A landscape with many valleys, sampled at points; each row gives a point and its height.
From any point a ball rolls to the lowest of the 2 points nearest to it. It stops when none of these is lower. Distance is the straight distance between rows; heights are no part of it.
Tefem h=22.9: [153 166  82  94 142  88 175 138 140 113  95 129 146 137 100 141  82 141
 109 136  83  76 110 133 167 166 100 157 120 100]
zana h=65.7: [151  80  75 147 137  81 123  78 134 104 119 103 128 124 132 182  93 147
 130 118 105  83 124 128 158 140 118 145  91 147]
vezo h=46.0: [120 127 147 156 116 135 121 107 118 134 139 156 112 138 123 124 137 103
 135 126 123 142 119 119 102 116 160 125 133 151]
daged h=39.9: [119 125 150 169  77 144 136 139 160 121 124 112 125  95  47 121  90 152
 151 137 155 131 141  95 131 132 148 107 117  84]
rud h=75.4: [156 122  80 132 144  80 114 125 175 153 108  63 151 118 121 197  88 116
 121 139 139 122 118  90 151 150 147 141 159 140]
tefun h=19.4: [126 180 147 127  96 120 167 152 133 125 115 147 125 127  71 118 105 107
 135 132 115 128 116 106 135 151 135 139 140  94]
refi h=33.0: [131 124  73  84 149 107 146 152 145 107 103 144 135 142 117 115  98 164
 130 133 127 108 122 167 165 142  49 130  98 134]
gan h=22.0: [ 82 167 182 167 125 147 157 132  65 126 149 177 111 139 131  93 176  84
 140 106  79 163 112 142 114 124 116 153 147 145]
foroz h=38.8: [119 111 124  97 159 125 100 144 104 145 136 123 129 143 190 105 153 108
 131 114 151 151 113 162 132  86  74 123 141 185]
Kepe h=28.4: [106 164 126  89 125 139 152 164 126 104 120 185 131 153 102  80 103 130
 121 142 112 118 128 158 145 140  95 119 112 109]
murut h=81.4: [146  91 116 140 157  94 113  81  85 148 133 134 105 146 191 146 187 105
 148 105  90 108 111 140 108 110 182 141 123 177]
vevas h=3.4: [150 187 107  70 125 128 133 190 160 118  88 128 157 153  87 130  77 109
  95 165 149 111 114 104 148 157 126 121 161  84]
dute h=38.2: [127 103 150 163  95 197  94 101 117 128 147 183 130 155 121 116 129 127
  90 159 159 168 140 123  96 109 190  75 133 133]
zasa h=63.9: [147 110  92 126 162  68 166  99  75 122 106 121 117 139 181 163 153 118
 142  93  57 104 107 143 141 144 143 182 111 152]
Gak h=43.7: [125 104 151 124 158 146  89 121  87 167 152 148 128 150 190 105 175  98
 119 123 144 150 119 155 111  86 130 108 159 176]
sasuf h=47.9: [156 122  99  64 151 118  68 129 108 143 126 140 126 170 193 143 145 127
  99 126 147 138 116 133 129 122 136 120 167 148]
Tofi h=49.0: [132  91 194 133 137 198 114 138  95 191 142 142 157 129 173 101 147 107
  76 142 178 215 147  97 126 104 159 106 205 129]
Rezip h=79.9: [158  92 106 104 174  81  91 101 124 187 139  88 120 131 203 156 185 100
 145 106 141 132 115 121 126 110 136 143 150 176]
moz h=27.4: [151 163  87 106 128 100 195 125 117  79 112 151 129 140 116 117 105 157
 108 122  35  55 126 137 155 157 136 162 108  83]
zup h=9.8: [113 178 160 126 148  86 180 152  98 151 121 117 123 105 138 144 170  76
 156  96  89 156 104 109 117 162 117 190 154 136]
fepuz h=55.8: [125  86 105 151 111 123 136  62 118  56 133 131  89 134 148 145 116 187
 124 121  87  56 164 155 125 119 137 136  58  92]
Kele h=78.6: [161  88 132  97 180 107  97 127 147 196 152  66 140  99 203 129 186  90
 157  99 170 167 122 108 124  91 131 133 161 157]
segup h=70.7: [125  81 102 135 112 142  94 143 187 125 114 105 141 122  77 131  90 166
 156 150 200 157 145 125 131 120 126  66 115 127]
fifem h=76.8: [161 119 100 125 160  83 109 113 157 179 120  61 143 120 148 195 145  91
 130 123 137 137 116  93 122 135 184 146 166 150]
Vonub h=75.5: [148  90  98 107 151 108  86 126 167 170 122  90 130 130 161 150 121 123
 143 124 185 161 116  99 130 101 136 114 151 159]
zute h=77.1: [158  90 117  83 170 122  82 142 168 180 133  62 141 105 186 129 142 119
 148 110 195 183 119  93 139  89 124 123 170 152]
tigov h=48.9: [117  95 148 209 105 155 114  79 142 133 153 133 100 112 106 131 149 118
 156 128 140 147 125 101  97  93 181 123 112 141]
kubeb h=42.5: [ 87 107 133 193 130 181  87 125  98 123 152 122 113 134 156  77 156 123
 118 148 164 163 109 205 113  73 101  61 115 185]
rav h=33.2: [144 174 149 124 102 140 145 167 150 152  92 100 149 121  91 140 106  78
 109 154 149 156 123  74 127 155 191 141 198 101]
Lataf h=69.0: [113  64 117 189 108 140 101 103 184 121 135  93 120  95  87 134 107 165
 171 140 173 142 142 121 115  98 134  80  97 132]
linu h=32.8: [122 162 115 146 115 121 165 104 139 113 142 114 157  94  69 150  76 206
 122 114  92  35 152 120 155 172  94 152  69  51]
Reva h=24.4: [125 161 141 113 103 142 145 142 130 103 124 169 131 142  84 105 105 131
 117 137 113 114 126 129 125 141 131 114 114 103]
fero h=27.0: [ 90 134 193 182 131 162 138 128  64 159 156 150 117 129 148  89 188  75
 136 111 115 182 115 143 108 101 126 140 159 165]
Lud h=54.7: [121  76 112 161 106 133 119  74 114  53 140 137  84 139 154 124 138 168
 133 136 104  74 152 174 112  94 137 117  59 138]
Nupo h=67.8: [114  64  96 183 130 125  92  80 167 114 151  97 108 111 123 149 122 157
 162 139 151 113 129 134 112  98 131 100  83 160]
Bege h=57.7: [ 85 155 155 165  83 142 157 110 131  81 161 144  98 104  84 105 146 194
 141 120  85  69 163 154 126 117  90 142  67  77]
bov h=58.3: [ 86 176 152 159  92 132 175 135 120  90 146 155 112 108  71  91 137 172
 141 109  68  82 131 132 138 126  77 153  80  85]
sig h=43.1: [142 154 148 139 118 122 129 114 112 153 123 143 120 142 133 152 153  93
 120 128 110 143 118 107  97 141 199 134 157 138]
veg h=18.6: [127 174 144 131 145  84 171 155 127 160 106  80 137 103 118 175 143  77
 143 109 102 146 107  92 128 176 134 184 174 128]
matil h=39.1: [109 121 163 170  87 157 133 145 134 133 116 139 124 108  78  97 108 121
 149 140 170 177 136 107 126 116 146 107 141 115]
Rarid h=39.0: [147 166 149 148 110 128 140 136 133 164 115 106 139 126 109 166 151  74
 109 140 127 161 124  81 100 152 221 147 190 118]
besu h=27.9: [133 104  80 104 157  86 151 148 151 136 104 100 147 117 109 141  86 154
 147 123 143 119 118 147 173 147  31 156 104 153]
puvop h=35.0: [109 102 105 123 112 162  92 122 124  76 133 156 116 157 125  93 133 165
 124 152 139 119 144 191 123 109 114  78  87 145]
Pev h=20.3: [111  87  89 138 146 102 126 146 154 140 117  85 129 105 123 131 105 144
 166 130 169 145 118 157 158 111  34 130 105 177]
Tifa h=56.9: [114 135 139 164  94 122 159  78 123  67 151 146  92 124 116 130 132 173
 127 114  64  57 155 135 120 127 137 156  77  80]
fati h=60.0: [115 171 118 107 148  85 199 154 111 123 114 147 128 124 123 106 130 111
 151 110  79 128 106 148 149 148  50 188 126 139]
dek h=62.7: [146 140 107  84 171  66 166 130  79 143 103 123 131 137 203 152 175 101
 130  96  69 118 107 149 124 154 124 183 139 154]
Vapeg h=23.8: [132 164 119 103  96 145 146 113 148  79 133 151 125 136  80 118 102 197
 106 144 115  42 168 142 130 149 148 114  72  47]
raba h=24.6: [129 140 184  91 169 123 141 178 102 178 145  87 142  85 194 110 178  71
 155  89 139 184 128 103 113 124  97 169 164 157]
ninaf h=66.6: [128  73  91 182 137  91 109  69 158 119 139  93 125 102 118 177  99 146
 154 115 119  95 127 114 145 126 114 132  85 157]
zeme h=32.4: [141 149 183  70 178 117 131 167  83 173 149 116 151 101 212 124 197  69
 117  90 112 168 129 127  99 146 116 158 161 149]
zoza h=51.0: [109  90 142 221 101 148 110  56 141  94 162 127  72 113 123 142 157 141
 152 133 122 101 143 126  85  94 156 127  85 134]
mezim h=43.2: [136 107 166 150 113 192 102 116 104 169 140 174 149 156 142 116 136 106
  79 152 164 194 134 107 110 105 183  90 174 137]
pode h=30.5: [147 163  97 129 116 112 173 110 136  88 126 119 146 117  91 141  83 182
  99 134  60  31 138 118 156 168 131 152  87  61]
mos h=64.9: [150 100  82 138 147  81 153  87 107  99 112 127 119 140 148 167 117 142
 128 112  67  81 116 136 148 140 138 162 101 138]
kibo h=38.5: [ 82 120 126 164 109 187  93 125 112  79 142 135 115 135 121  76 148 148
 124 155 144 146 134 210 114 101  99  55  86 157]
Mise h=32.9: [126 132 150  95 152 122 125 152 116 164 131 118 129 120 170 118 141  91
 144 104 150 166 120 124 116 115 105 144 157 161]
rofen h=28.0: [117 150 160  99 123 153 135 181 128 134 109 143 139 137 119  97  96 100
 119 132 167 172 130 116 132 133 118 122 166 115]
zun h=53.0: [130  86 129 170 108 153  97  66 117  88 148 157  83 145 149 138 147 142
 127 138 121  99 139 145  89  91 179 113  94 150]
Fimif h=59.0: [104 170 128 139 119 106 192 135 113 101 132 159 114 116  94  97 134 143
 148 111  56  96 114 142 147 136  78 169 101 108]
Ter h=26.0: [130 166 138 126 121 106 163 162 144 146 101  97 135 111  91 147 101  90
 141 128 132 146 112  80 142 159 132 156 167 110]
mapar h=16.0: [154 183  95  76 129 112 160 167 155 114  97 131 157 139  65 129  77 140
 103 161 126  81 118 118 163 164 109 126 126  77]
Lod h=17.1: [133 176 135  67 124 156 140 201 150 121  95 150 154 154  95  99  74 110
 104 156 168 143 126 115 151 161 114 106 157  82]
Nasoz h=53.4: [142 122 209 102 144 193 126 168  95 182 136 126 162 107 180  98 145  95
  84 127 165 209 151  78 127 130 151 120 217 127]
vivi h=28.5: [ 96 111 118 132 122 133 130 172 144 121 116 105 131 109  92  99 104 140
 159 135 172 161 129 159 149 106  58 100 113 143]
fevum h=80.7: [158  83  92 122 165  81  94  81 112 159 125 107 113 144 190 162 165 120
 145 108 123 108 111 135 131 104 159 135 129 176]
sika h=45.4: [169 159 124  38 166 130  77 165  99 141 122 129 148 163 199 153 157 108
  74 123 124 140 116 124 120 147 147 134 196 123]
baf h=57.3: [153 149 189 114 132 169 126 159 103 186 121 123 161 118 164 136 157  72
  82 135 149 199 142  82 108 146 189 134 211 115]
gufir h=34.2: [106 123 173 137 115 174 123 165 116 144 118 150 139 130 121  79 109 106
 118 137 179 196 136 120 128 117 125 110 169 136]
Mimo h=72.4: [145  88  76 108 121 129  68 136 189 128 106 115 140 145 109 147  89 164
 131 144 193 150 121 113 136 121 141  73 135 134]
pap h=34.8: [104 143 140 180  92 123 134  92 145 114 157 101 141  79  72 165  93 196
 143 113 105  54 160 106 147 154  98 143  74  63]
tagez h=17.7: [ 91 176 171 151 122 108 176 138  92 125 132 155 110 127 119 110 169  91
 159  98  70 150 108 130 122 137 105 174 133 134]
Nofu h=43.6: [130 112 102 103 138 127  89 134 121 123 123 154 127 163 158 122 131 127
 123 130 148 139 117 151 127 110 118 110 124 164]
varon h=31.0: [109 126 123  96 102 185 103 133 136  75 136 180 133 164  95  93 116 171
 105 159 136 108 160 181 123 143 129  68  77  97]
gotum h=27.5: [112 145 123 104  95 165 128 131 154  85 135 157 132 134  71 101 106 188
 127 150 132  81 165 162 128 143 120  85  65  79]
fufeg h=38.9: [154 136 169  53 172 129  99 149  78 165 154 139 148 142 219 129 183  90
  92 109 114 151 128 132 110 134 125 133 179 143]
duku h=32.3: [136 111 125 140  88 166  94 113 157 116 132 153 123 140  93 130 106 141
 115 158 170 144 137 113 109 119 181  83 123 123]
Naz h=61.2: [135 163 114  77 169  84 180 151 101 136 105 135 130 132 173 131 141 103
 133 107  87 125 110 142 137 151  77 184 141 148]
degeb h=45.5: [100  99 133 175 133 162  90 109  95 134 158 143 114 141 160  90 165 113
 135 136 148 149 114 178 106  72 127  96 121 189]
lobat h=18.9: [140 141 128 132  83 144 120  91 160  76 135 145 112 133  84 147 100 171
  98 155 125  62 158 121 105 147 177 109  89  69]
tumu h=74.1: [150 107  87 111 137  99 100 130 176 149 108  98 131 132 121 162  92 137
 131 137 168 140 115 101 138 127 134 115 147 146]
Vakul h=31.9: [112 160 106  60 147 137 142 185 134 107 111 175 145 158 113  77  98 142
 117 146 136 123 130 172 162 142  53 117 116 107]
Mera h=26.1: [148 110 124 162  94 143 102  83 170 105 139 128 110 124  91 161 106 152
 119 151 148 108 146 100  99 130 191 104 106 109]
vaki h=37.0: [114 133 144 182  89 112 140 122 161 125 140 103 131  85  51 151  90 159
 151 117 118  98 136  87 143 149 114 134  99  84]

Where does a ball stop that starts at each point below?
ninaf | zup
puvop | lobat
Tofi | lobat
fati | zup
vaki | vevas
matil | vevas

Call two points neighbours if one is among the 2 nearest of the other. Go from one point of each pair to the other, from neighbour to neighbour, staying as low as possible. Name the highest point that can't be avoided.
Pev / tefun | refi
raba / lobat | degeb
tefun / zup | Ter
raba / zup | Gak
